Each row is a point on a landscape with many valleys, with its height.
From any point a ball takes the steepest step (drop divided by distance) to one of its 4 nearest points. It stops when none of these is lower. Distance is the straight distance between rows; heights are no part of it.
Q_516 height 3.59: [123 145 131 127 114 119 151 132 129 116  99  97]
Q_67 height 4.00: [123 160 130 125 117 112 143 133 109 111 117 111]
Q_763 height 5.07: [131 139 105 126 107  85  86 116  50 120 175 217]
Q_492 height 5.04: [126 154 105 122 105  79  96 114  50 114 160 208]
Q_627 height 4.48: [128 136 120 133 118 105  92 130  63 126 183 197]
Q_638 height 3.74: [121 181 119 113 113 101 139 130 100  95 114 120]
Q_450 height 2.12: [132 117 131 122 126 136 159 134 176 132  67  82]
Q_922 height 3.87: [120 129 140 140 119 129 141 131 131 133 126 106]
Q_133 height 5.33: [127 193  95  96  89  70 104 101  63  77 126 196]
Q_619 height 3.25: [120 142 132 138 123 122 122 135  91 128 162 145]
Q_943 height 4.24: [127 125 131 128 121 130 155 132 158 129  82  86]
Q_889 height 1.65: [142  79 128 125 165 164 150 141 215 159  86  94]
Q_265 height 1.85: [143  72 130 126 177 172 143 136 221 166 100  95]
Q_742 height 0.63: [131 103 133 129 134 143 152 131 180 145  91  89]
Q_289 height 2.32: [141  72 139 133 161 172 129 126 202 165 121  97]
Q_621 height 1.72: [125 102 145 146 133 153 130 124 156 148 134 103]
Q_923 height 4.26: [124 193 110 102 109  90 132 125  89  81 113 140]
Q_888 height 4.90: [134 119 115 137 112  96  73 117  47 124 193 224]
Q_770 height 3.89: [142  62 144 132 173 184 115 117 201 166 138  99]
Q_667 height 4.02: [123 125 137 134 121 133 150 131 150 132 101  93]
Q_263 height 3.60: [121 138 128 137 124 116 113 134  79 128 174 164]
Q_666 height 1.92: [122 110 142 143 125 143 140 129 151 145 125 100]
Q_640 height 1.40: [120 125 139 146 125 136 121 134 110 137 162 129]
Q_957 height 3.11: [123 165 126 116 110 113 151 131 128  96  85  88]
Q_711 height 4.80: [130 154 112 123 113  88  99 121  56 120 164 199]
Q_501 height 4.04: [119 144 132 136 118 120 143 134 116 124 128 112]
Q_525 height 1.11: [127  97 138 138 132 146 142 128 170 147 114  97]
Q_884 height 4.68: [126 200 107  99 104  85 128 122  82  78 116 152]
Q_944 height 3.26: [137 124 123 112 124 132 165 139 180 120  42  76]
Q_900 height 5.05: [129 165 107 115 103  76 100 111  50 109 150 203]
Q_784 height 2.80: [148  61 135 124 192 187 124 128 221 170 121  97]
Q_797 height 2.81: [134  70 145 139 159 180 113 112 184 162 147 104]
Q_911 height 2.30: [130  75 145 142 150 171 120 117 180 157 142 103]
Q_805 height 4.03: [124 126 131 142 128 124  99 136  75 131 191 174]
Q_197 height 5.88: [120 113 144 148 135 151  93 130  93 137 198 158]
Q_555 height 4.66: [125 120 136 146 133 139  94 135  82 132 198 166]
Q_575 height 5.36: [128 197 100  96 102  78 114 113  72  79 125 173]
Q_244 height 5.52: [128 186 103 100 103  75 113 114  63  91 134 185]
Q_365 height 1.48: [142  88 126 126 157 157 158 140 211 153  75  92]
Q_127 height 8.46: [120 106 148 151 139 157  99 127 106 140 191 142]
Q_639 height 3.92: [122 180 119 114 114  97 136 130  88  99 119 134]
Q_916 height 3.31: [117 135 138 141 122 129 136 132 118 133 144 119]
Q_512 height 4.25: [123 169 120 118 116  99 131 134  82 111 139 151]
Q_9 height 1.61: [146  67 133 129 183 181 134 134 222 167 107  96]
Q_897 height 4.22: [121 163 127 125 116 110 138 133  96 113 132 129]
Q_220 height 5.40: [126 176 115 109 113  89 123 127  71 103 139 170]
Q_137 height 1.21: [138  95 129 126 144 149 159 139 200 149  70  87]
Q_209 height 2.85: [127 154 124 116 113 118 155 132 145  99  70  81]
Q_14 height 3.33: [143 110 116 108 147 146 172 152 206 129  29  80]
Q_221 height 3.15: [125  81 150 147 146 174 107 114 157 152 163 110]
Q_573 height 2.33: [142  95 120 117 157 151 168 151 213 147  52  85]
Q_85 height 6.39: [120  97 151 154 138 165 103 121 129 146 179 121]
Q_489 height 3.16: [120  99 150 149 138 160 118 120 145 149 159 110]
Q_331 height 5.25: [126 180 100 104  93  71  99 104  55  91 135 201]
Q_342 height 1.71: [132  83 141 138 147 163 134 126 190 159 120  99]
Q_925 height 3.57: [125 178 119 116 110 107 146 132 111  91 100 106]
Q_212 height 1.70: [126 145 129 122 113 120 156 129 142 109  82  84]
Q_543 height 4.39: [124 163 116 117 113  90 113 126  65 114 152 179]
Q_358 height 3.49: [133 137 126 116 115 125 162 133 161 111  62  76]
Q_135 height 3.63: [121 155 123 129 118 108 122 136  79 122 157 157]
Q_420 height 1.51: [119 111 148 152 129 149 118 127 124 142 168 124]
Q_462 height 3.67: [121 121 143 144 121 140 132 128 126 140 148 114]
Q_298 height 1.95: [123 113 139 140 126 139 145 130 154 141 116  97]
Q_765 height 1.52: [137  86 135 133 149 157 147 131 198 155  97  91]
Q_772 height 4.65: [130 114 125 143 125 117  75 127  58 126 208 207]

Where does a ball stop that starts at each point below?
Q_911 -> Q_742
Q_289 -> Q_742
Q_667 -> Q_742
Q_889 -> Q_742
Q_627 -> Q_640

Call two points neighbours if one is among the 4 nearest of the other. Go from one point of each pair to the other, from neighbour to neighbour, staying as low as possible. Name the highest point that can't be avoided.
Q_640 / Q_212 -> Q_358
Q_742 / Q_640 -> Q_489
Q_742 / Q_9 -> Q_889
